Each row is a point on a tangle of strands that fork, close into loops and nearly touch. The rows are in no order.
In the rows, zero is written as 128.
Points whose rows are less than 84.1 apart are linked; no others are. Some points are linked to none.
mufat: [125 113  98 144 121 130 174 148 175 143 152  94 136  87 120 129 118 141
  57 139 110 167 160 139 137]
gura: [142 109 108 159 131 161 149 128 160 140 136 106  93 114 124 166  85 135
 140 162  89 157 169 128 123]
puzuk: [145 141 115 121  83 114 102 127 148 132 100 192 134 142 121 123 113 156
 126  82 161  91  44 116  88]
fav: [105 103 107 122 176 165 159 152 164 128 157  71 112 106 111  94  88 126
 128 176  48 173 173 164  92]
Deni: [185 133  99 184  90 136  86 132 161 107 112 174  98 112 173 180  89 142
 113 114 116 113 113 121 152]
vob: [ 82 171 197 147 150 113  87 125  86 100 117 117 158 181 145 146 128 113
 123 132 105 156  75  83 137]
rig: [ 98 133 134 111 116 124 161 154 139 153 158 189 148  87 165 164  93 166
  66 137  94 179  79  78 154]
riv: [169  95  87 128  97 105 138 161 116 143 149 158 164  80 167 128 139 143
 111  92 195  78 121 150 181]
Peleb: [101 148 182 104 145  98 131  95  72  99 134  88 143 137 124  61 191 115
 155  80 186  80 147 122 125]
Fege: [163 111 100 153  77 120 138 134 149 130 136  85 119  92  89  87 173 119
  87 123 154  78 188 187 130]
misu: [185 109 115 190  91 113 108 139 123 122 122 125 153  95 163 142 136 140
 115 108 163  74 143 158 182]
buti: [129  90  85  71 136 141 156 113 106 156 148 118  90  87  59  79 180  97
 184  99 171  66 194 156 127]
fug: [169 122 125 146 162 135 104  98  99 118 111 152 105 155 126 178 102 112
 191 137 128 153 112 100 146]
lep: [130 138 148 142 100 104 115 133 123 125 116 130 149 127 156 124 137 132
  93 119 142  99 105 136 139]
gul: [152  86 101 117 119 131 138 121 120 135 148 106 120 101 101 114 167 115
 162 122 155  89 194 157 158]
bol: [130 104  69  82 127 128 150 126 123 171 121 195 110 109 104 156 133 132
 150 118 134 140 139 134 108]
fureg: [115 156 170 124 154 131  89  98  99 104  98 123 108 195  97 132 143  98
 175 137 123 143 114 111  86]
dekid: [ 76 124 121  66 123 104 172 149 122 174 151 197 156  98 143 137 115 159
  82 135 121 165  76 107 143]
lozol: [107 173 182 162 149 118  84 124  93  96 117 126 145 183 150 173 107 117
 139 122 104 156  50  77 141]
Forok: [109 147 158 160 112 112 145 129 149 122 131 110 148 116 156 131 120 135
  42 136 111 137 114 119 150]
gugid: [152 134 103 106 133 129 109 109 121 130 100 201 116 142 128 164 100 142
 172 119 133 142  77 103  98]
dudek: [104 129 166 118 117  84 147 138  97 132 153 116 181 117 169  96 161 131
  82 119 174  98 127 123 175]
zalor: [108 101 103  60 135  95 166 136  77 151 161 163 165  91 150 111 175 125
 137  93 188 105 141 139 170]
gubus: [191 117  71 159  85 130 103 132 156 139 109 173 121  98 130 138 120 144
 115  95 154  83 117 157 119]
gufi: [180 128 145 177 139 124  73 105 101 102 107 108 125 168 111 119 157 103
 190 106 165  78 137 134 123]
Zoni: [117 141 132 152 158 166 127 120 151 129 129 145 103 138 146 192  73 144
 167 156  63 201 130  76 123]
vimi: [108 124  98 124 140 141 172 149 159 165 156 155 124  96 146 170  88 159
  92 144  79 201 140 101 130]
Til: [ 90 158 177 142 115  98 126 137 127 137 140 129 163 131 170 127 120 141
  64 140 116 125  77 103 155]
Bil: [142  78  96  96 141 165 156 131 109 148 179  95 101  82  86  98 153  95
 181 143 133  84 221 175 168]
ser: [ 80 147 155  83 121 105 134 112 116 131 113 109 140 150  96  68 175 119
 104 105 146 103 137 127  88]
Deved: [ 95 119 165  95 178 100 162 120  67 137 151 118 169 132 172 140 142 122
 140 132 143 161 142 103 200]
feni: [ 90 139 125 100 117 134 160 132 148 147 119 131 121 129 115 119 129 142
  85 138 111 155 143 126  88]
pas: [167 126 130 160 131 118  98 129 101 114 126 153 161 119 179 148 125 131
 156  99 174  99  96 120 179]
gavu: [124 137 158 128  91  82 138 131 124 118 139  94 157 115 124  63 181 124
  63 103 167  71 147 150 140]
rofe: [138 139  98 150 104 131 102 117 165 134  92 155  81 134 113 145 111 134
 127 127 105 140 125 128  61]
zulad: [182  95  56 123 106 137 123 131 131 157 121 187 125  91 125 160 134 137
 152 110 155 106 142 145 140]
tagem: [124 143 139 150 100 112 134 129 148 129 118 111 138 119 142 127 127 137
  70 133 126 124 132 131 128]
kofab: [119 144 156 154 104 121 132 127 157 110 117  62 139 143 103  80 150 123
  66 141 123 115 143 154 103]
Tal: [ 94 122 123  59 148 108 165 123  99 153 137 151 139 127 120 123 153 129
 136 122 137 148 140 119 133]
pom: [137 156 141 131 140 134 100 122 130 116 121 204 108 144 162 201  89 143
 152 136  91 185  62  67 136]
Fos: [111 114 104  62 151 151 143 101 122 139 122 147  92 144  74 122 144 114
 177 144 120 144 155 126  74]
fugov: [ 91 113 107  86 139 150 181 137 150 153 153  91 121 110  90 101 129 125
 106 155 108 149 184 160 117]
lupa: [140 116 122 139 107 100 143 150 110 143 147 140 175  85 188 149 120 139
  79 124 158 117 125 136 209]
Pazom: [113 111 128 112 129 141 145 125 127 138 121 107 123 135 120 133 124 115
 135 140 116 140 161 131 128]
vikam: [121 143 153 112 132 132 114 105 111 122 104 116 118 171 110 123 150 115
 153 134 135 120 129 123  95]
luk: [111 137 159 146 154 163 132 138 149  92 129  47 137 144 127 100 114 129
 125 162  87 153 157 146 125]
Lunov: [131 134  98 131  98 129 136 147 163 147 135 189 117  86 147 162  92 158
  77 119 104 161  98 105 116]
tadit: [119 121 118 153 138 164 137 124 158 138 131 127  93 125 141 175  78 142
 150 154  72 182 152 103 130]
devi: [ 88 153 189 112 129  92 105 141 106 132 123 150 161 160 170 124 125 137
 108 122 143 133  34  89 141]
zova: [ 86 149 181 103 119  77 137 134  97 128 137 120 177 146 163  81 160 133
  84 116 166 100 100 118 150]
zadov: [114 111 130 134 163 174 143 142 155 109 142  53 120 129 127  93 105 125
 145 172  72 154 175 163 108]
dif: [175 127  89 121 114 120 110 114 125 124 113 183 141 144 119 132 134 133
 171  83 179  80  94 150 101]
sepub: [ 84 163 160 154 139 133 135 139 165 111 125 123 136 144 143 134 104 146
  64 153  69 177  96  84  99]
rula: [124 116 169 174 122 116 147 139 134 105 143  37 160 121 142 106 147 127
  85 143 124 115 171 145 191]
sogum: [138 128 169 164 103 133 128 128 134  95 137  45 135 130 115  77 167 115
 114 131 134  81 178 171 146]
Kel: [136 105  96 109 131 128 146 127 123 155 134 157 130  98 146 171 117 135
 128 127 132 144 151 129 161]
Keku: [ 76 166 175 140 134 124 127 135 155 116 113  95 140 163 124 114 126 140
  70 152  87 156 115 103 101]
kup: [123 141 108 100  90 104 142 123 138 137 117 136 122 115  80  69 176 129
  72 100 167  76 133 156  81]
zok: [ 77 143 138  53 135  91 141 117  93 136 114 181 144 153 128  88 161 137
 131 100 158 119  83 110  95]
gema: [131 139 173 153 147 145  98 113 114  97 117  59 115 175 109 118 151 101
 171 144 117 112 155 132 131]
fipu: [111 107 112 107 155 172 157 122 138 155 139 106  96 129 110 138  96 126
 167 182  80 176 170 142  95]
biv: [110 163 141 135  99 120 123 138 157 129 111 162 125 132 139 137 105 148
  76 126 104 158  78 100  90]
suz: [129 103  89  87  96  95 157 161 130 168 156 184 164  68 148 123 133 145
  70 108 170 111 101 146 170]
Lom: [ 88 107 106  55 116  89 170 154 109 177 153 202 161  91 147 129 125 148
 104 116 162 137  79 117 154]
gud: [114 119 129  99 190 100 132 104  54  98 133 205 136 184 129 121 118 121
 203  99 205 138  59 110 116]
tefak: [151  75  82 111 110 161 153 131 133 154 156 107  85  80  69  93 155  97
 164 143 146  73 208 178 128]
vul: [136  86 105 162 144 169 160 148 163 126 174  53 121  85 124  99 102 123
 119 171  83 150 192 184 146]
zev: [ 98 161 177 123 163 116 111 105  95 114 110 153 130 178 132 159 121 122
 162 133 110 182  79  92 112]
Nofuv: [135 144 171 197  98 119  97 138 140  95 118  51 143 148 136 113 148 111
  95 136 128 101 140 142 160]
revi: [162 151 146 184 154 138  82 123 104  99 123 161 110 146 166 211  82 121
 160 136  98 175  95  77 175]
ludo: [152 132 129 218 114 152 108 139 174 103 129  79 104 118 163 162  92 141
 106 137  79 151 158 128 162]
zit: [121 163 178 145 104  95  80 133 113 108  97 136 148 168 140  89 157 122
 107  98 168  77  66 124 107]
fibe: [137 125 156 171 168 175 113 123 130 108 134  69 111 155 140 160  94 110
 176 178  83 164 153 115 160]
fizoz: [135 123 117 104 127  96 130 116  95 130 128 148 154 129 140 106 163 127
 152  99 165  95 130 134 140]
Semot: [145 144 123 176 127 154  95 111 143 114 103 149  85 142 138 180  89 128
 158 141  97 157 121 102 108]
bif: [101 146 146 129 109 114 147 125 160 125 116  95 133 143 102  92 145 132
  47 130 120 126 125 137  79]
nuta: [190  95  86 163  95 154  97 108 156 137  98 129  79 129  84 135 137 111
 172 135 139  72 165 156  76]
vadu: [172 121  86 131 146 143 114 104 112 133 115 205 107 128 133 188  77 133
 184 126 126 147  93  97 125]
vin: [165 142 128 143 146 126  98 131 119 115 129 200 116 131 170 199  75 138
 167 116 125 162  49  71 159]
goz: [168 149 129 204  95 132  56 121 140 101  89 124 115 153 139 150 124 118
 144 106 134  88 115 136 116]
zer: [110 128 158 150 176 165 139 130 137 111 134  84 127 142 150 165  92 129
 159 172  77 192 150 100 157]
guror: [131 137  85  92  85 116 129 121 154 146 107 162 113 119  81  96 155 130
  82 108 149  99 130 156  48]
zelo: [159 167 130 151 114 135  76 124 139 108  88 178 109 151 129 150 113 130
 143 107 120 120  65 106  83]
gases: [129 114 127  93 175 105 137  98  69 111 136 189 149 169 142 107 138 123
 185  91 202 120  77 119 123]
kosuv: [131 132 158 197 119 136 112 131 152  95 111  47 131 144 134 115 128 126
  91 141 105 128 144 140 140]
tafik: [174  97  61 113  92 112 127 147 130 163 143 187 146  83 122 109 154 141
 126  72 190  63 140 169 143]
fozo: [127  91  82  94 127 175 153 135 149 158 161 107  91  95  68  89 142 103
 144 155 113 107 205 184 100]
sedar: [138 139  93  94  95 117 110 110 150 142  89 183 110 142  87 102 140 134
 116 106 145  89 111 142  44]
Kodif: [131 140 160 136 161 107 114 123  80 118 128 162 151 146 175 177 100 125
 162 123 138 166  73  86 173]
Miri: [142 153 169 219 102 119  74 134 133  89 109  81 135 152 153 139 135 115
  86 113 122 105 115 126 158]
Tof: [120 140 142 118 166 120 125 115  82 127 127 159 142 142 153 182 109 131
 156 136 120 180 106  89 165]
Nuvi: [125 154 180 153 152 143  82 115 110  99 104  80 109 190 107 132 126  99
 169 141 113 136 122 118 116]
zur: [ 70 155 158  57 143  79 143 116  86 129 129 160 160 154 142  65 174 130
 126 100 178  97  63 102  91]
Pada: [112 109  83  59 141 124 150 109 107 154 141 136 109 101  67  84 180 117
 162  83 174  83 175 151 113]
Setal: [ 97 121 175 138 157 143 160 148 122 103 141  36 170 135 153 101 123 123
 108 164 100 153 168 128 194]
zige: [ 82 100 107  51 169 164 184 144 126 144 172  98 116 100  90  89 141 112
 141 163 106 156 192 159 133]
Noz: [103 149 178 104 182 127 116  96  79 103 109 109 119 195  96 124 141  96
 187 142 124 161 120 112 104]
Tor: [131 113 148 193 135 148 141 149 160 111 145  19 141 112 144  92 118 132
  82 164  97 144 173 164 154]
Kepo: [ 97 153 168 130 166 152 122 110 131 122 106 129 104 170 121 162 102 124
 152 157  74 191 109  76  96]
gafa: [149 119  48 129  97 144 131 123 162 168 120 192  88  87 111 160 101 140
 123 125 114 137 148 140  87]
muto: [103 141 132  77 118 100 127 126 111 143 123 163 143 134 130 105 154 136
 111 107 146 119  99 127  98]
dupup: [135  84 116  88 158 162 179 127  92 140 187  78 123  88 116 111 147  99
 183 158 133 115 219 168 194]
Fof: [191 106  47 145  89 144 109 126 149 155 114 195 103 101 117 154 119 144
 136 109 144  84 126 152 105]
gudel: [138  99  63  69 124 115 154 148 114 165 146 207 144  97 133 130 142 141
 140  82 182 111 111 145 138]
mag: [131 117 169 169 124 110 133 141 113 116 135  64 165 118 170 128 150 121
 108 133 142 113 167 141 204]
Dad: [128 107 165 123 170 158 147 127 103 107 153  59 134 138 136 132 124 108
 172 160 112 151 175 131 186]
basa: [104 146 169 103 165  89 113 114  75 103 123 149 158 176 144 113 156 111
 158  96 169 123  64 103 125]
gak: [149 125 157 214 121 155 105 142 154  91 131  28 119 130 137 110 118 122
 104 155 100 125 164 169 158]
pepa: [137 113 123 102 111  97 137 135 108 137 143 138 166 104 140 109 166 135
 114  89 178  83 144 149 151]
vima: [119 162 159 188 140 149  95 125 139 104 117 115 114 158 153 181  99 126
 129 133  80 163 108  78 145]
gera: [184 125 114 168 106 124  84 134 121 119 112 152 146 131 148 143 125 134
 149 100 166  89 107 130 149]
biz: [103 138 174 103 123 122 130 105 125 109 130  56 133 132  87  47 181 108
 133 115 150  76 174 150 121]
kuraf: [113 160 177 132 109  85  96 122 103 111 112 106 162 159 126  72 175 109
 101  90 168  70 113 127 100]
Kapi: [148  74  72  88 129 163 150 118 124 163 149 136  84  91  66 109 166  97
 181 122 157  82 198 160 123]
rukap: [146 102  84  96 144 142 136 105 116 153 121 177 100 128 107 178 121 126
 174 139 128 154 140 118 117]
vufev: [150  94 128 175 123 152 146 144 155 115 155  43 122 107 136 106 119 127
 119 169 100 126 193 180 164]
Kufu: [ 81 142 184 106 203 162 140 121  99 100 132  71 138 182 120 129 116 114
 175 174  85 191 136 103 131]
rute: [139 154 149 173 138 138  79 120 127 114 107 123 114 159 146 173 114 114
 153 138 110 151 111 100 125]
Sir: [128 120 165 140 106  80 139 143 101 125 145  90 175 111 155  85 174 129
  80 102 174  73 154 145 175]
kazu: [115 105  98  64 143 114 152 118  96 153 124 177 134 120 121 140 143 129
 158 120 147 132 130 123 130]
feku: [110 141 158 112 170 105 118 100  75 111 104 166 130 178 127 146 117 120
 177 126 141 158  76  96 109]
lodas: [186 130  91 218  93 144  78 123 158 106 115 143  99 100 163 180  98 136
 124 119 125 109 135 123 155]
Sur: [128 160 172 152 154 101 100 137  89 111 133 145 162 146 187 169 101 123
 148 122 150 137  43  84 179]
Lusud: [ 86 123 151 124 186 171 147 149 136 110 130  71 149 140 143 126 101 137
 157 178  61 203 158 107 145]
Fase: [ 93 146 169 157 153 149 119 145 158  92 115  33 136 157 124  90 125 128
  97 158  80 156 129 134 114]
vepe: [130 123  87  88 124 135 144 134 130 157 132 215 112 101 141 191  89 156
 148 128 107 178  96  96 125]
Bub: [ 94 161 169 171 125 146 120 135 168  98 110  62 120 163 110 105 113 135
  89 150  81 152 117 127  93]
tiku: [ 98 154 174 106 150  89 120 127  80 117 118 160 164 166 166 125 130 116
 147 114 150 136  43  93 131]
vusom: [180 120 100 174  82 133  86 113 144 114  85 134  95 138 102 122 134 126
 139 113 144  78 143 159  87]
Bovu: [136 166 166 202 104 125  61 132 131  98  99 105 131 161 142 147 129 117
 119 114 115 105 100 114 124]
Poku: [104 106  94  59 139 169 160 127 146 157 158 107  81 110  64  81 140  97
 159 153  94 126 193 171  70]
nok: [117 133 147 107 186 105 114  98  59  91 119 194 124 195 118 130 117 121
 196 112 168 156  60  98 103]
rapo: [171  90  69 111 119 136 128 121 121 153 126 160 112 109 101 148 144 124
 169 123 152 104 165 147 129]
salu: [100 112 125  74 143 103 165 127  93 149 145 118 153 114 130 117 158 122
 128 114 151 131 168 133 160]
rivo: [ 90 156 177 126 111  79 122 152 125 133 135 151 174 129 168 113 121 153
  82 134 145 122  34  90 158]
fopem: [111 118 100  65 132 134 146 106 117 152 113 151 103 136  73 109 160 115
 156 120 136 116 153 139  79]
Pili: [196 102  57 165  92 147 107 115 166 148 110 170  84 108 115 168 107 129
 146 124 127  99 152 137 103]
Gil: [100 101 116  69 147 125 168 123  96 154 152 107 132 103 111 106 165 110
 153 122 158 117 184 146 164]
lal: [138 104  98  87 155 159 142 100 124 144 116 137  89 136  88 146 127 117
 192 155 118 148 161 123 101]
Faf: [139 141 120 159 119 114 156 138 199 127 131  49 123 105 113  97 144 129
  53 132 105 138 135 160  93]
tek: [ 98 106 112  66 182 183 179 122 117 138 167  84 113 121 102 101 120 100
 180 180  90 154 190 151 110]
tavep: [182 128  75 159  97 137  93 127 154 126 116 201  96 107 149 178  90 153
 144 105 125 108  86 110 123]
zado: [144 124 175 160 149 151 107 112 108  88 126  44 129 159 121 121 138  93
 190 157 121 124 165 141 171]
fanez: [188 135 116 221  94 138  70 117 138 114  96 132 108 126 149 167 115 116
 141 107 137  92 127 135 140]
vekol: [181  90  83 155  98 153 112 115 152 146 112 125  89 113 102 142 124 124
 150 147 119 100 165 149 111]
gesor: [136 165 149 161 115 122  69 127 125 117 102 163 126 151 151 156 107 124
 133 108 121 121  57  96 116]
Bidu: [104 140 185  98 186 127 131  96  69  91 130  86 127 186 106 112 138  94
 189 140 131 152 139 106 138]
zan: [142 114 108 135  83 134 139 121 160 131 132  82  95 111  80  82 155 118
  98 127 139  89 181 179  92]
fem: [ 87 149 192 144 151 129 125 132 121 104 117  64 154 167 143 111 144 126
  95 145 109 139 127 117 155]
Zep: [118 136 125 102 106 104 132 123 125 131 117 120 136 128 100  82 171 126
  98 108 152  87 146 147  96]
faned: [167 129 113 125  91 111 103 134 141 133 108 187 144 137 136 122 126 149
 147  72 188  72  56 133 120]
parip: [ 89 120 109  55 154 164 160 110 130 148 135 113  82 138  68  93 141 116
 176 158 105 137 172 142  61]
rem: [125 111 160 146 125 134 150 135 139 103 149  34 143 111 124  87 158 130
 104 149 130 103 190 172 166]
Ribol: [129 108  52 113 118 155 150 142 156 181 133 179  82  84 102 159 108 130
 121 132 115 157 167 145 109]
zakof: [164 134  86 136  98 134 112 136 148 134 128 212 117 101 157 185  76 155
 133 107 123 136  73  97 148]
nusut: [110 170 143 114 102 108 121 128 148 133  96 159 128 136 122 115 125 144
  68 130 116 124  67 119  64]
raz: [122 125  86 118 111 125 162 146 160 164 151 167 116  79 141 160 101 154
  61 131 101 170 134 119 123]
Lipa: [ 76 132 192 130 153 118 154 141 114 109 135  48 175 152 142  92 155 123
  91 150 115 132 155 117 171]
puv: [112 141 161 110 149  97 102 120  89 107 122 141 163 171 142  86 168 119
 166  87 197  91  70 116 117]
fanog: [ 90 154 171 100 129  88 128 117  99 109 117 110 147 155 121  63 187 113
 128  92 168  80 121 117 105]
Vap: [132 144 167 167 106 126 119 132 153  92 126  33 129 136 100  63 164 118
  85 135 130 101 161 174 124]
kaz: [ 92 160 177 112 157 133 127 113 108 124  99 131 128 180 122 145 120 122
 144 139  93 178 102  91  92]
voda: [ 99 132 180  94 193 148 134 106  85  98 140  66 138 173 116 113 125 106
 181 158 105 161 154 118 154]
tudu: [162  88  73 100 147 141 135 102 113 157 136 156  99 108  83 127 150 116
 196 123 158 102 173 145 128]
Lir: [162 116  75  96 114 124 121 118 128 147 113 195 128 130 111 128 136 140
 157  90 165 100  97 138  97]
ruf: [ 86 111 146  78 203 179 169 132 115 124 148  74 129 139 115 103 109 114
 177 188  64 175 170 135 114]
Zikos: [108 148 134  98 109 114 132 121 133 141 104 154 129 139 105 110 138 137
  86 130 121 127 108 118  80]
movo: [174 120 122 148 113 124 101 118 118 120 105 145 136 133 138 137 142 127
 153 112 157  94 140 138 133]
Vok: [111 171 144 135 123 127 104 126 147 116 116 201 111 146 153 171  89 148
 118 121  89 175  60  70 106]
ruru: [145 130 115 164 107 107 159 131 174 129 148  56 134  99 111  88 159 126
  39 129 123 116 160 167 120]
lam: [ 91 164 194 158 149 121 100 140 106 110 122  86 156 174 163 147 132 126
 106 137 102 152  98  92 160]
ranaz: [129 147 119 154 117 151 110 114 169 132  97 140  88 138 114 162  93 137
 134 143  84 159 127 111  67]
fugi: [114  96 100  75 173 179 168 127 135 151 159 106  96 126 102 119 108 108
 179 183  68 166 183 149  92]
gar: [105  91 112  69 162 142 182 127  87 147 176  95 125  93 114 107 160 112
 176 127 146 128 207 146 185]
Bise: [162 125  93 141  83  98 139 148 149 147 139 154 146  76 148 135 124 145
  60 108 153 104 111 146 145]
vorop: [ 92 167 170 199 137 131 111 137 163 101 125 106 123 149 151 140 101 145
  72 132  67 169  96  90 123]
Zamet: [117 111 172 136 177 165 153 142 113  98 156  37 158 126 158 112 122 122
 144 177  93 151 183 141 188]
Bura: [167 126 141 178 133 117  94 118 104 109 112 102 136 141 148 149 134 119
 159 124 151 103 147 138 161]
duk: [121 136 169 116 134 113 123  97  92  98 128  71 131 147 103  67 188 107
 165 102 170  65 169 134 129]
mosu: [148 122 106 115 142 133 131 118 114 146 130 208 119 118 152 194  95 139
 160 132 116 172  97  96 146]
bibo: [176 132  96 154  82 116  98 123 140 127  96 163 125 113 116 121 139 137
 113 107 153  68 115 152  97]
Boret: [120 148 168 147 120  95 101 150 118 115 142 149 170 135 198 152 109 134
 124 117 153 129  44  86 191]
Loba: [131 167 169 166 132 115  58 128 109  92 111 143 138 178 155 158 116 122
 146 111 134 127  41  90 123]
vuden: [126 129 134  96 152 102 130 115  83 116 133 159 158 142 145  91 166 133
 171  84 197  95 101 125 127]
fopeg: [155 108  97 139  91 111 137 138 134 134 135 117 138  94 118 111 155 135
  92 120 154  91 173 162 148]
zutu: [ 95 159 152 146 165 157 121 112 135 121 119 151  95 159 133 195  91 142
 162 148  67 211 103  67 100]
vik: [183 129 137 213 123 156  64 109 131 100 107  95  95 155 122 165 112 105
 180 144 119 106 135 120 137]
kisin: [120 173 150 159 106 128  96 135 161 112 118 180 115 133 159 162  83 148
  85 129  87 152  61  76 106]
zek: [117 108  63 118 127 149 174 158 165 185 148 152 100  77 106 162  95 137
 103 146  98 181 171 144 126]
ras: [165 133 122 147 115 125  96 139 145 119 127 197 123 111 176 189  70 155
 148 109 124 142  57  87 162]
bon: [ 91 124 111 100 135 141 172 148 158 138 142  94 124 127  96  98 125 137
  84 157 100 169 157 145  86]
Zevil: [155 106  81 166  97 161 135 127 194 143 139  93  71 102  96 109  98 123
 120 154  98 127 174 175  72]
bofut: [157 149 105 155  99 135  87 116 148 122  83 168 100 136 116 148 118 130
 135 115 125 115 108 127  72]
Veb: [ 80 131 131  91 132 107 175 150 125 174 149 169 154 102 158 152 103 162
  70 140 107 177  96  93 155]
ler: [103 175 171 197 135 143  77 137 144  92 113 100 121 173 148 167 105 134
 101 135  67 161  95  86 122]
Tupe: [115 122 118  84 100  89 152 151 130 159 144 176 160  89 149 123 130 147
  72 114 161 115  83 119 149]
virin: [140 142 159 138 107  99  94 137 120 119 105 150 153 149 153 115 138 131
 110 105 155  97  77 121 123]
nekag: [106 126 144 114 122 138 162 132 139 109 147  53 134 118  98  68 151 119
  94 146 129 111 183 163 129]
regi: [118 101  83  55 130 111 164 153 110 174 146 212 149  90 133 141 132 140
 122  97 165 137  99 135 155]
daf: [167 125 100 150  77  92 130 137 156 129 130 125 138  87 132 114 147 135
  56 108 159  86 142 167 134]
sas: [139 134 140 138  95  96 151 131 153 120 143  74 140 103 112  73 172 124
  41 122 159  86 160 164 127]
padan: [117 132 150 113 144 119 136 112 102 122 112 119 143 152 133 128 142 118
 150 127 134 126 139 115 129]
Metiz: [147 120 157 159 163 153 121 118 108  93 136  62 125 152 130 145 113 100
 181 173 107 147 153 128 174]
mol: [120  94  93 127 158 159 175 158 176 141 172  66 122  88 113  91 101 135
 102 178  72 170 186 170 119]
loni: [118 108 113 103 138 155 159 133 137 150 140  99 115 117 102 127 118 128
 147 159 109 146 175 145 128]
Fegur: [ 94 135 170 104 115 123 150 120 131 106 137  45 133 127  91  44 180 116
  90 128 138 101 174 160 110]
lada: [135 143 154 164 110 124  93 118 142 107  90 101 118 151 114 112 142 119
 114 126 127 108 144 139  90]
Dodus: [142 125  78 100  93 119 144 153 149 154 137 198 129  83 131 149 107 151
  78 113 136 128  93 129 123]
pubo: [ 85 125 166  92 208 166 156 135 117 107 139  64 141 148 123 116 103 121
 173 182  62 189 152 112 125]
disok: [152 112  96 156  99 149 135 126 177 138 130  83  92 116  95 111 127 125
 104 144 115 119 174 174  93]
bisu: [148 121 102  84 140 112 123 115 107 137 109 214 136 146 130 148 123 138
 171  92 161 127  70 122 102]
fak: [159 121 114 153  84 117 103 152 140 128 132 170 145  96 172 160  92 152
 105 100 152 108  78 114 177]
Fuz: [157  97  62  94  99 125 134 152 136 160 141 209 147  88 119 133 136 148
 128  82 187  83 104 161 135]
nez: [ 99 117  79  64 125 123 142 115 120 159 123 156 101 106  67  88 176 114
 145  99 150  96 165 156  86]
Kizuv: [ 96 125 117 114 150 146 164 144 139 150 146 159 122 111 148 188  87 161
 120 158  70 207 145  92 145]
dafu: [125 148 118 136 102 105 151 130 181 131 124  84 117 119  92  90 145 123
  41 131 114 125 126 145  61]
lozof: [148 115  60 109  92 133 134 142 149 167 119 211 113  89 120 157 105 151
 111 107 132 131 103 135 110]
venon: [165 101 100 127  94 107 124 142 115 140 145 162 154  87 142 111 160 138
 123  83 185  66 145 166 157]
loka: [124 107  82 138 127 150 162 140 176 159 155 119  97  96 118 161  85 144
 116 156  94 178 169 136 124]
Lado: [106 133 134 114 156 136 154 122 108 138 128 158 128 131 151 185 101 141
 146 146  82 197 118  82 148]
lofa: [145 102  88 163 125 170 131 133 180 144 145 102  79 114 108 131  77 124
 145 167  79 154 173 158  88]
kufa: [160 101  94 119  84  94 141 157 134 156 149 171 163  71 148 126 127 144
  77 103 181  91 105 154 169]
dok: [143 145 116 106  92 116 101 130 146 139  92 186 118 136 102 116 129 143
 111 100 139  99  74 127  51]
puva: [154 136 147 150 108 101  93 153 118 118 135 151 169 122 188 150 110 136
 143 101 174 104  50 105 188]
Detov: [146 114 150 162 123 111 121 134 103 109 135  95 161 133 151 137 153 115
 140 133 157 108 168 141 194]
rimek: [120 131 115  99 113 126 144 146 136 154 143 213 127  97 171 179  80 156
 114 128 108 176  73  82 152]

A piece is two or more points that can be reached from each other along the links. Count, over all rows, the pieces, the separate loops (a circle has one, a figure eight two, a Y none), the forks (points with three links) and the tips (points with one).
pieces: 3
loops: 11
forks: 18
tips: 2

Name the points in between on the shortest way along the links from the first point to the second, in order.
Vok, bon: kisin biv nusut Zikos feni
Deni, zok: tavep zakof ras vin pom Vok kisin biv nusut Zikos muto
sepub, Loba: vorop ler vima rute Semot ranaz rofe bofut zelo gesor
kofab, Boret: Vap sogum rem rula mag Detov Bura movo gera pas puva
Miri, fav: Nofuv kosuv gak Tor vufev vul mol
rapo, fopem: tudu Kapi buti Pada nez
